Points, in no order, along strands that fork, close into loops and pass close to each other.
Two points are linked if the straight distance between their rows is under 654. Some points are linked to none.
dem: |  217 |   20 | -135 |   60 | -270 |    4 |  -72 | -152 | -128 |   94 |   50 |   74 | -185 |   28 | -113 | -192 |  -55 |  137 |  -18 |    6 |  229 | -293 |  -92 |  -60 | -109 |  -31 |  153 | -165 |   -5 |
Zav: |  120 | -118 |  -33 |  156 |  207 |   28 |  -99 |  228 |   -9 |   22 |  -23 |  135 |  -64 | -138 |   95 |   56 |  -38 |  270 | -163 | -128 | -228 |   97 |   36 |  229 |  -10 | -205 |  -24 | -192 |   90 |
Buko: |  138 |   56 |  -72 |  143 | -139 | -177 |  161 | -123 | -157 |  101 |  -61 | -165 |  -18 | -104 | -210 | -217 |   16 |  -96 |   92 |  -32 |   38 | -223 |  163 | -101 |   -2 |  225 |  132 |  112 |   15 |
Pubi: |  129 |  -20 | -273 | -119 | -247 |  -93 |  245 | -218 | -125 |    0 |  209 |  -70 |    5 |   49 | -121 | -140 |   51 | -419 |   65 |  203 |   86 | -294 |   94 |  -52 | -113 |  166 |  -38 |  258 | -146 |
falu: | -141 |   60 |   99 | -129 |  328 |  -15 |  135 |  162 |   59 |  183 |    7 | -134 |   22 |   -6 |  131 |   77 |  -68 |  -92 |   83 |   10 |   47 |  247 | -193 |  103 |  180 |   29 |   -8 | -176 | -187 |
zepu: |   81 |   64 | -144 |  -67 |  -27 |  255 |  -18 |   92 |   44 |   50 | -170 |   25 | -266 |  127 | -245 |  -75 |   95 |  127 |   17 |  -56 |  -36 |   24 |   41 |  356 |  114 | -137 | -326 | -143 |  160 |
Gok: |  -36 |  -53 | -192 |  108 | -128 | -224 |  -60 |  -43 | -151 |  -71 |  -18 |   46 |   87 | -200 | -267 |  -79 |  -11 |  123 |  -22 | -147 | -117 | -144 |    7 |  -31 | -191 |  -13 |  240 |    6 |  286 |
pomiz: |  256 |  274 |   36 |   38 |  -23 |   67 |  185 |  -10 |   -7 |  -34 |   90 |   37 | -311 | -108 |  -94 | -153 |   93 |  171 | -225 |   84 |  -10 | -272 |  133 |  197 |  -43 |  120 | -277 |  107 |   11 |
sosaz: |   13 |  263 |  -83 | -130 |  196 |  174 |   52 |  231 |   96 | -104 |  -65 |   25 | -112 |  -54 |  -17 |  103 | -127 |  -10 | -157 |   61 |   91 |  106 |   84 |  265 |  -22 |  359 | -342 |   41 | -171 |
podaf: |   40 |  -46 |   90 |  101 |  258 |  213 |  -29 |  185 |   -5 |  146 |  -24 |   46 | -120 |   12 |  -63 |   37 | -223 |  201 | -310 |  -63 |   60 |  153 |  -81 |   64 | -179 | -140 | -223 |   83 |   19 |
niv: |  129 |  185 |  208 |   51 |   65 |   -7 | -109 |  179 | -150 |  -36 | -107 |   16 |  -11 |  -53 |  153 |   21 |   43 |  149 |  262 |  -23 |   34 |  -16 |  110 |  -84 |   82 |  182 | -156 |  191 |  -74 |
bamu: |   48 |  129 |  216 |   26 |  -73 | -210 |  -18 |  -31 |  -74 |  -19 |  120 |   32 |  220 | -188 |   -5 |  -25 |  251 | -249 |  456 |  110 |   88 | -121 |  -33 |   40 |   65 |   27 |    6 |  239 | -148 |
zem: |   85 | -214 |   42 |  468 | -188 | -175 | -131 |  -87 | -178 |   41 |  262 |  215 |  131 | -115 | -113 |  -55 | -219 |  157 | -113 | -161 | -104 |  -95 | -139 |  -91 | -272 | -107 |  152 |   26 |  200 |
fuf: |   53 |  -84 |   30 |  216 | -122 |  282 |  -62 |  -73 |  120 |  -78 |   79 |  116 |   90 |  149 | -252 |  306 |  -41 |  456 | -340 |  -41 | -115 |  200 |  -12 |  126 | -209 | -199 |  -58 | -160 |  271 |
bepud: |   -3 | -166 |   12 |   35 |  359 |  118 |  -46 |   84 |   42 | -184 |  -46 |   61 |  -72 | -269 | -151 |  131 |   26 |  252 |  -86 | -100 |  -50 |  -47 |   83 |  122 |  -19 |  -38 |  -77 |  242 |   76 |
Nis: | -106 | -369 |  102 |  147 |  463 |  234 | -306 |   51 |   88 |   79 |   26 |   40 |  -74 |  -62 | -104 |  164 | -303 |  422 | -324 |  -99 |  -12 |  308 |  -86 |  217 |   54 |  -54 |  -53 |   14 |  -45 |
rup: |   28 | -126 |  -12 |    2 | -372 | -189 |  -40 | -164 |  -90 |  101 |   42 | -254 |   18 |  220 | -161 | -274 |  192 | -124 |  133 |   -7 |   62 |  -56 | -139 | -195 |   65 |  122 |   66 |   67 | -128 |
pok: |  -52 |   65 |  -82 | -339 |   99 |   45 |   33 |  -71 |  177 |  112 | -156 | -103 | -305 |   57 | -272 |  105 |  -74 | -100 | -114 |   50 |  345 |   12 |  -94 |  372 |   88 |  -88 |  -41 | -248 |   48 |
vanat: |   16 |  176 | -161 | -408 | -125 |  158 |  -88 | -479 |  -59 |   44 |   58 | -137 |  -95 |  179 |  223 |   81 |   13 | -486 |  263 |  -29 |  235 | -336 |  -26 |   58 |  284 |  190 |  -19 |   83 |   23 |
Gulam: |  158 |  -86 |  185 |  -33 | -305 |  -64 |  -14 |  -51 | -167 |  -16 |  -32 | -134 |  214 |  281 | -159 | -134 |  200 |   29 |  177 |   47 |   37 |   41 |  -31 |  -55 |   18 | -177 |   59 |  -49 | -101 |
Rame: |   12 | -173 |  197 |  196 |   33 |  138 | -142 |   55 |   54 | -115 |  169 |  182 |  125 |  -20 | -174 |  254 |  -41 |  337 | -327 |  -61 | -192 |   95 |  107 |  -93 | -156 |   55 |   65 |  -80 |  363 |
Lat: | -228 |  234 |  176 |  -14 |   21 |  -82 |  -11 |  -45 |   43 |   68 |   44 |   43 |  305 | -259 |  126 |  136 |   71 | -266 |  522 |  143 |  131 |  -54 |  -85 |  -95 |   66 |   26 |    0 |   82 | -150 |
Bup: |   65 |   61 | -271 | -325 | -341 |  -13 |  128 | -201 | -280 |  -54 |   71 |  -40 |  -60 |   98 |    6 | -103 |  -28 | -289 | -109 |   51 |  168 | -433 |  -44 |  -14 |  -38 |    1 |   30 |  114 |  -43 |
Lazin: |   -7 |  -68 | -100 |   71 |  387 |  205 | -113 |  259 |   37 |  160 |   -6 |   13 |  -75 |  117 |  -92 |  146 | -233 |  244 | -335 |   24 |   24 |  350 |  -98 |  220 |  131 |  -83 | -111 |   61 |  -58 |
Tiv: |   53 |   21 |  113 |   24 |  373 |  247 | -145 |  266 |  115 |  174 | -121 |  -19 | -114 |   55 |  -40 |  128 |  108 |   16 |  101 |   15 |   43 |  261 |   95 |  262 |  202 | -119 | -251 | -150 | -144 |
raku: | -115 |  161 |  -12 | -163 | -107 | -178 |   51 | -125 |   -5 |  -13 |  -36 | -173 |   25 | -125 |  143 |  -63 |   38 | -338 |  299 | -218 |   41 | -171 |  -21 |   -4 |   30 |  103 |    1 |   28 | -119 |
mor: |   -4 | -110 |  -29 |  137 |  208 | -118 |   59 |   70 |   47 |   35 | -109 |   76 |  -11 | -125 |  136 |  -15 | -139 |   89 |  -44 | -147 |   41 |  -33 |  -65 |   25 |  -18 |   -5 |   63 | -249 |  -21 |
dirid: |   32 |  -46 |  -81 |  -56 | -303 | -254 |  118 | -148 | -174 |  -18 |   -2 | -354 |   71 |    1 |  -35 | -106 |   69 | -220 |  200 | -140 |  105 | -195 |  115 |  -60 |  186 |   44 |  101 |  103 |  -55 |
Neso: | -234 |  -16 |  129 |   -6 |  317 | -127 |   36 |   82 |  153 |  143 | -151 |   76 |  230 |  -15 |  251 |   94 |   74 |   52 |  221 |  -39 |   73 |  247 | -192 |  -36 |   76 |  -19 |   92 |  -94 |   -2 |
pobo: | -119 |  278 |  175 | -258 | -101 | -141 | -252 |   25 |  118 |  145 |  104 | -173 |  110 |   17 |  314 |  124 |   28 | -241 |  290 |  166 |   52 |  210 | -243 |  -11 |   -4 | -141 |  -35 | -149 |  -78 |
bikul: |  112 | -167 |  218 |  217 | -208 | -277 |    2 |   -4 | -197 |  124 |   40 |   -3 |  141 |  185 |   -7 |  -65 |    1 |  -19 |  110 |  -40 |  -16 |  141 |   22 | -186 |  -39 |  -61 |   70 |   -6 |   -8 |
seko: |  169 | -145 |   91 |  271 |  -86 |  -22 | -188 |  -62 | -116 |   47 |  201 |  243 | -109 |  -11 | -197 |    7 | -220 |  288 | -194 |  -84 |  -37 |    1 | -214 |    8 | -275 | -138 |   17 | -279 |  320 |
zagin: |   73 |  -68 |   93 | -118 | -126 |   19 |  103 |   -7 |   12 |   -4 |   56 |   73 |  -57 |  -17 | -134 | -193 |  159 |  -61 |   48 |    2 |   98 |   99 |   83 |   97 | -136 |  -34 |  -88 |  100 |  -68 |
gifo: |  -28 |  139 |  245 |  -29 |  357 |  295 | -257 |  273 |  116 |   58 |   33 |  -87 |   21 | -142 |   -1 |  182 |   69 |  -68 |  240 |   35 |   57 |  247 |  121 |  150 |  254 |   -8 | -212 |  182 | -218 |
raf: |  -19 |  104 | -202 | -261 | -153 |  122 |  -24 |  127 |  -35 | -234 | -136 | -108 | -148 |   29 | -117 |  155 | -114 |   78 | -171 |   40 |  -33 |   13 |   52 |  190 |  -15 |  -32 |  -93 | -226 |  -51 |
tif: | -114 |  291 | -324 | -135 |  296 |  306 |  123 |  149 |   40 |  219 |   -4 |   -7 | -194 |  -25 | -245 |    1 | -217 |   34 | -172 |    3 |  230 |  141 |   16 |  297 |   91 |  -33 | -213 |  -97 | -229 |
sakig: |  185 |   89 |  -41 |   51 |  -74 | -156 |   12 | -172 |   -6 |   20 |   20 | -160 | -112 | -205 |  -76 |  -56 |   36 |  -61 |  -97 |  -62 |  -23 | -406 |   40 |   58 |  -91 |  221 |   36 |   -4 |   90 |
diri: | -108 | -139 |  103 |  -70 | -210 | -128 |  168 | -178 |  -61 |  117 |   30 |  -73 |  186 |  259 |  140 |   51 |  -31 |  -81 | -132 |   45 |  -35 |  -49 |  -52 | -346 |  -73 |   38 |  206 |  -99 |  220 |
poz: |  -91 |  228 |  -65 | -186 |  123 |  106 |   74 |   18 |   75 |  195 |   -3 |   18 | -274 |  -44 | -189 | -128 | -172 |  -77 | -113 | -108 |  296 |  -15 |  -51 |  358 |  -52 |   52 | -133 | -117 |  -81 |
susu: | -153 | -293 |  -17 |  233 |  573 |  198 | -311 |  167 |  108 |  -12 |   -6 |   85 |  -61 | -261 |  -98 |  220 | -302 |  253 | -271 | -106 |  -72 |  176 |   41 |  -83 |  -11 |    6 |   53 |   72 |   60 |
Ror: | -339 |   95 |  246 |  -29 |   45 | -128 |  181 |   97 |   53 | -211 | -119 |  184 |  195 | -139 |  274 |   50 |  122 |  -36 |  314 |  145 | -143 |   44 |   50 | -198 |   42 |   36 |  -35 |   83 | -124 |
seg: |   83 | -127 | -401 | -116 | -309 |  138 | -203 | -366 |    3 |   74 |  -36 | -137 | -129 |  439 |  -16 |   55 |   64 | -157 |  -30 |  186 |   43 | -405 |  -27 |  -82 |  133 | -192 |   17 |  -28 |  115 |
Zoni: |   58 |   93 | -148 | -158 |  184 |  -29 |   35 |  335 |   78 |  -68 | -169 |   28 | -241 |  -27 |   11 |  184 | -117 |   74 | -200 |  178 |  -97 |   30 |   31 |  228 |   18 |  108 | -175 | -145 |    4 |
fedol: | -212 |  -36 |  -37 | -316 | -192 |   13 | -142 | -111 |   40 |   21 |   30 | -141 |   21 |  396 |  310 |   41 |   19 | -163 |   90 |  -46 |  148 |  239 | -180 | -282 |   90 |  -93 |  286 | -176 |   51 |
gisu: |  -30 |  -43 |  201 |  237 |   91 | -105 |  152 |  -46 |  -84 | -146 | -315 |    4 |  300 |   14 |  114 |   12 |  204 |   30 |  -15 |    8 | -152 |   48 |  -57 | -162 |   26 |   10 |  210 |  -36 |  137 |
rogu: |   -2 | -237 | -387 |   27 | -152 | -254 |   85 |  -48 | -198 | -139 |  -44 |  -65 |  178 | -101 |  -81 |  -72 |  -23 |  -76 |  113 |   14 | -194 | -189 |   62 | -260 |  -90 |   38 |  141 |   99 |  -81 |
Ranos: |   65 |  -20 |   75 |   57 |   53 |  148 |  -29 |   94 |   26 |   82 |  211 |  107 |  -65 |  -45 |  -44 |  -88 |  -79 |  287 | -381 |  -51 | -123 |  119 |  -52 |   31 | -304 | -246 |  -42 |  152 |  120 |
luf: |  177 |   50 |  198 |   39 |  -67 | -130 |  149 | -217 |  217 |  135 | -121 | -139 |  -16 |  133 |  117 |  -77 |  140 | -241 |  -71 |  116 |  -10 |   47 |  -45 |  -44 |  -59 |  -17 |   91 |  -85 |  112 |
Toz: |  -11 |   56 |  175 |  -91 |  182 |  105 |   67 |   74 |  215 | -227 |   80 |   29 |  -42 | -138 |  105 | -104 |  211 |  -25 |   13 |  -13 |  -67 |  -25 |  175 |  -75 |  -97 |  252 | -152 |  252 | -259 |
sil: | -125 |  -64 | -343 |  -72 | -359 | -225 |  -99 | -163 | -103 |  -13 |   57 | -106 |   52 |    7 |  -65 |  -43 |  -81 |  -12 | -134 |  -34 | -168 | -226 |   32 | -187 | -134 |  -25 |  331 | -112 |  291 |
vutez: | -111 | -235 |  -33 |  147 | -321 | -240 |  194 | -218 |   66 |  113 |  110 |   37 |  311 |  159 |   -5 |  -95 |   97 | -201 |  -17 |   85 |  -83 |  -22 |   29 | -338 | -187 |   76 |  260 |  -31 |   84 |
Bazev: |  102 | -363 |  -56 |  388 | -221 | -228 |   22 |  -88 | -216 |   26 |  107 |   73 |  158 |  163 | -163 |  -74 | -112 |   65 |  104 |   -3 |  -47 |  -16 |  -94 | -159 | -160 |  -86 |  169 |  128 |   19 |
Torar: |  -15 | -104 |  241 |  -83 |   92 |  186 |  168 |  140 |  -70 |  -54 |  121 |   42 |  -77 |   11 | -115 | -174 |  123 |   33 |  -88 | -182 |  -25 |  137 |  199 |  -21 |   -3 | -122 | -130 |  309 |  -20 |
Nad: |  152 |  -12 |  -97 |  113 |  -89 |  193 |   48 | -109 |  176 |  -92 | -154 |   37 |  -42 |   68 | -128 |  150 | -127 |  272 | -301 |   89 | -164 |   -7 |   46 |  136 | -152 | -217 | -197 | -156 |  180 |
murim: |   28 |  226 |  -10 |  -54 | -312 |  -58 | -116 | -289 |  -85 |   31 |   92 | -294 |  108 |  274 |  284 | -106 |  162 | -286 |  256 |   94 |  110 |  -56 |  -86 | -137 |  143 |  -27 |  195 |   28 |  -78 |
leg: |  -35 | -162 |  319 | -140 |  365 |  169 |    3 |  248 |   62 |  -47 |  148 |   66 |  -81 | -105 |  127 |  -49 |  -39 |  132 |  -99 | -131 | -142 |  289 |   95 |   11 |  146 |  -69 | -118 |  198 |   -4 |
zat: |    0 |  281 |  -93 |  -21 |  224 |  224 |  -38 |  103 |  160 |  150 |  -97 |   22 | -290 |  174 | -125 |  -45 |   55 |   -8 |   51 |    5 |   -9 |  140 | -101 |  337 |  310 |  -15 | -325 | -117 |  -47 |
bomo: | -256 | -128 |  264 | -135 |  239 | -111 |   62 |  150 |  208 |   -7 | -122 |  140 |  190 | -214 |  124 |  104 |  -21 |  121 |  263 |   51 |  -32 |  196 |    0 | -170 |  146 |   58 |   -7 |  -20 | -157 |
rifed: | -165 |  -54 |  128 |    4 |  125 | -162 |  167 |   57 |  159 | -208 |  -93 |  176 |  -21 | -223 |  291 |  -57 |  100 |  -31 |   80 |   12 | -257 |  -23 |   74 |   18 |   17 |  193 |  -20 |  111 | -164 |
fuz: | -176 |  150 |  -89 | -447 |  -57 |   37 | -229 | -151 |   46 |   35 |  -95 | -128 |  -22 |  177 |  284 |   42 |   47 | -154 |  281 | -101 |  172 |   96 | -106 | -102 |  270 |  -14 |  161 | -228 |   20 |
lis: |  -57 |   38 | -154 | -203 | -117 |   85 | -209 | -430 |  -29 |   15 |   29 | -256 |  -38 |  294 |  346 |  -33 |   80 | -443 |  312 |  177 |  213 | -273 |  -78 | -209 |  212 |   67 |  172 |  185 |   -7 |
Vomu: |  108 |  100 |  227 |   67 |  148 |   56 |  -32 |  209 |  -14 | -104 |  -27 |   85 |   17 |  145 |  192 |   48 |   58 |  121 |   -6 |   48 | -133 |  510 |   25 |   -9 |   80 |    6 |  -15 |  -85 |   71 |
gega: |  104 |  273 |  309 |  -11 |  -99 |   32 | -145 |  136 | -122 |   37 |    6 |   43 |   -5 |   71 |   29 |   -6 |   64 |  121 |  308 |  134 |  150 |  152 | -113 |   33 |   66 |  -81 |  -69 |   31 | -152 |
Kob: | -155 |  157 | -227 | -490 | -192 |  173 |  -50 | -187 |  146 |  -27 |  -23 | -131 |  -89 |  238 |  219 |   56 |   19 | -339 |  244 | -140 |  199 |  -89 | -104 |  185 |  212 |  183 |    9 |  -89 |  -54 |
Tubo: |  127 |   60 |  249 |   56 |  -71 |   12 | -100 |   78 |  -41 | -175 | -220 |   24 |  120 |   32 |  118 |  104 |  251 |  135 |   71 |    7 | -108 |  205 |   76 |  -46 |   95 |  -50 |  119 | -118 |   89 |
negut: |  183 |  182 |  201 |  -40 | -215 |  -30 |   -5 |   -2 |  -76 |  -26 |  256 | -127 |  145 |  106 | -243 |  -92 |  287 | -149 |  320 |  205 |  127 |  -87 |  -11 |   56 |   84 |   43 | -132 |  208 | -225 |
vez: | -128 |  130 |  -55 |  -33 |  344 |  -24 |   62 |  180 |  -19 |  167 |  -49 |  -78 |  -19 |   73 |   -6 |   41 |  -97 |   46 | -176 |   89 |  105 |  390 |   24 |  189 |  343 |  101 |   91 | -201 | -219 |
bamot: | -328 |  -79 |   28 |  404 |   44 |  -58 |  105 |  -35 |    2 |   -6 |   14 |  297 |  196 | -214 |   23 |  -15 | -159 |  140 | -122 | -118 | -131 |  -44 |  115 | -391 | -284 |  -48 |  230 |   35 |   86 |
kasu: |   15 |  -96 | -535 | -245 | -326 |  198 |  -25 | -261 | -121 |   50 |  108 | -160 | -151 |  229 | -112 | -106 |   72 | -204 | -142 |  129 |   32 | -408 | -102 |   28 |  -22 |  -70 |   17 |  150 |  -56 |
Kepig: |  250 |   93 |   92 |  -29 |  103 |   29 |  176 |  -32 |  100 | -146 |    0 |   15 | -113 | -242 |  -21 |  118 |   20 |   32 | -116 |   31 |   57 | -377 |  107 |  116 | -118 |  234 | -148 |  110 |  -51 |
Tum: | -149 | -112 | -108 |  190 | -216 | -196 |  247 | -103 | -211 |  -75 |  -48 |  -90 |  263 | -114 |   55 | -130 |   32 | -137 |  280 |   10 | -124 | -181 |   38 | -313 |   57 |   54 |  100 |  193 | -275 |
beka: |  157 |  160 |  -43 |   26 | -182 |   66 |   65 | -170 |  241 |   29 | -130 |  -70 | -136 |  184 |   -4 |   26 |  -39 |   15 | -135 |   75 |  -45 |   51 |  -56 |   85 |  -51 | -137 |    6 | -115 |  170 |
Lof: |   43 | -194 |  110 |  348 |   36 | -182 |  123 |   12 |  -74 |  -70 | -194 |    3 |  187 |  -47 |   61 |  -14 |   78 |   70 | -207 |  -20 | -235 | -236 |   42 | -235 |  -55 |   31 |  123 |  108 |   51 |
Duvok: |   16 |   26 | -151 | -200 | -178 |   31 |  -39 |  174 |  -37 | -186 | -129 |  119 |  -58 |  -17 |  -53 |   -1 | -134 |   96 | -180 | -141 |   32 |   37 |  -25 |  -34 | -137 |  -73 |  146 | -134 |   78 |
fose: | -243 |    3 |   78 |   35 | -177 | -275 |  210 | -120 |  -60 |  105 |  -12 |  -57 |  283 |  -72 |  206 |  -25 |   64 | -262 |  346 | -173 |  -68 | -116 |  -34 | -160 |  145 | -102 |   68 |  122 | -228 |
lales: |    8 |  351 |  193 | -126 | -213 |  -49 |  -61 |  114 |   79 |   32 |   64 |  -53 |  -77 |  100 |  -93 |  -29 |  203 |  -52 |  284 |  122 |  236 |   34 |   -1 |   54 |   72 |  160 | -242 |   85 | -194 |
miz: |    6 | -145 |  101 |  251 |  -30 | -174 |  219 |   42 |  -16 |   -3 |  -85 |   72 |   93 |  -39 |  111 | -175 |  154 | -125 |   72 |  192 | -114 | -291 |  -67 |  -76 |  -37 |  230 |   -7 |  170 |    3 |
mup: |   42 |   -4 |  246 |   34 |  267 |  268 | -217 |  275 |  -15 |  -29 |  -84 |   15 |  -85 |  -51 |  154 |  125 |  -20 |  226 |  179 |   22 |  130 |  171 |   16 |    7 |  270 |   74 | -274 |  232 |  -66 |
rem: |   18 |   20 |  -16 | -287 | -244 |  -64 |    0 |  -12 |   -4 |    0 |  -36 |  -76 |   50 |  356 |  163 |   60 |   32 | -147 |   22 |   55 |  -25 |   -4 |    0 | -213 |   30 |  -75 |  150 | -186 |  130 |
fala: | -147 | -223 |  -13 |  303 |  -39 | -198 |  172 | -158 |   45 |   86 |  231 |   96 |  275 | -113 |  -54 |  -71 |   55 |   88 |  -62 |  -35 | -133 |  -71 |  103 | -425 | -178 |   -7 |  200 |  -54 |   53 |
luro: |   15 |  -46 | -107 |   77 |  224 |  -25 |   57 |   86 |   68 |  -58 |  -89 |   41 | -109 | -260 | -108 |   97 | -111 |  172 |  112 | -239 |   69 |  -12 |    7 |  187 |  -29 |   57 | -127 |  -14 |  -96 |
Kefuv: |   -8 |  162 |  165 |  -43 |  268 |   82 |  -10 |  160 |  148 | -135 |   -9 |  -30 | -174 | -224 |  148 |   18 |    1 | -135 |  -14 |   25 |  -40 |  141 |  215 |   68 |   42 |  386 | -245 |   79 | -145 |
Siti: | -126 | -216 |  290 |  121 |  269 |   90 |  -52 |  123 |   47 |  -23 |   73 |   84 |   64 |   11 |  275 |   -1 |   44 |  129 |   75 |  -68 | -291 |  323 |   77 | -118 |   47 |    2 |   50 |   89 |    0 |
niro: | -190 | -380 |  106 |  325 |  478 |  374 | -185 |  168 |  -24 |  -43 |  -17 |  175 |  219 | -136 |  -30 |  312 | -244 |  234 | -328 | -240 |  -79 |  225 |    3 |  -82 |   15 |   87 |  160 | -118 |   76 |
sapen: |  227 |   53 |  -11 |   79 | -239 | -187 |  102 | -262 |   14 |   20 | -101 | -142 |  -20 |   82 |  342 | -111 |   42 | -351 |  124 |   89 |  -50 |  -39 | -112 |  -81 |  133 |   32 |   79 |   -1 |  -35 |
fiza: |  157 |  151 |  -43 |  -69 |   32 |  260 |   94 |  112 |  -76 |  -47 |    5 |  205 | -319 |  -51 | -130 |  -57 |   45 |  193 |  -86 |   72 | -100 |  -78 |   61 |  260 |   77 | -126 | -370 |    2 |  -48 |
bedil: |  -83 |  -49 | -229 |  -98 | -260 |  -11 | -206 |  -63 |  -28 |  -35 |  -39 |   -7 |    8 |   16 | -137 |    7 | -232 |   61 | -261 | -160 |    5 |  -43 |  -61 | -118 | -245 | -193 |  237 | -281 |  233 |
medi: |  -35 |  192 | -204 |    8 |  312 |  179 |  155 |   56 |   -2 |   74 |   76 |  -12 | -129 |  -43 |  -60 |  -10 | -155 |  144 | -337 |   84 |  192 |  179 |   26 |  382 |  198 |  -50 |   34 | -201 | -157 |
menen: |   69 |  -31 | -191 |   96 |  420 |  124 | -209 |   69 |   23 |  -67 |   68 |  120 | -154 | -303 | -137 |  116 |  -83 |  247 | -224 |  -27 | -154 |    6 |   26 |  263 |   58 | -211 |   92 |  -32 |  215 |
vamo: |  126 |   -6 |   -8 |  166 |  -75 |  -50 | -125 |  -33 |  133 |  127 |  196 |  106 | -222 |  -77 | -130 |  -71 | -105 |  139 | -241 |    9 |   19 |  -32 |  -84 |   26 | -322 | -100 |  -71 |  -55 |  168 |
fosev: |  -17 |  -74 | -207 | -102 |  -47 | -209 |  138 |    6 |   29 | -135 |   38 |  163 |  -57 | -126 |  -22 | -158 |  -58 | -178 |   95 |   -8 |  -14 |  -29 |   56 |   50 | -157 |   16 |  -52 |   43 |   49 |
Mir: |   38 |  -23 |   -3 |  154 | -107 | -125 | -194 |  114 |  -84 |  -98 |  135 |   55 |  172 | -118 | -239 |   24 |  -14 |  248 | -270 |  -14 | -150 |  -51 |  148 | -148 | -266 |  -92 |   88 |   75 |  338 |
dareg: |   33 | -171 | -192 |  -19 | -117 | -144 |  180 |   94 | -146 | -153 | -149 |  132 |  244 |  -53 |  -20 |  -53 |  156 |  -49 |  176 |   -7 |   10 | -122 |   72 |  -51 | -116 | -103 |   76 |   -7 |  -24 |
gisa: |   78 |  -53 | -283 |   -4 | -250 | -167 |  131 |  -91 |    0 |  -44 |  113 |   20 |  -19 |   22 | -104 | -155 |  -26 | -295 |  -85 |  189 |   23 | -169 |  115 |  -38 | -284 |    6 |   83 |   23 |  107 |

A fork is a point with three links, a tip a point with one. Leave the first point through the second and follow the links. Name the first fork or tip that comes.
Kefuv, Toz => pok
fiza, zepu => Lat
Gulam, bikul => niro
raf, Duvok => bamot
fosev, zagin => miz
gega, niv => dirid
miz, Lof => fosev

How many points has the smallest loop of links through each point below? Write none if it is on no loop.
tif => none
luro => 5
Gulam => none
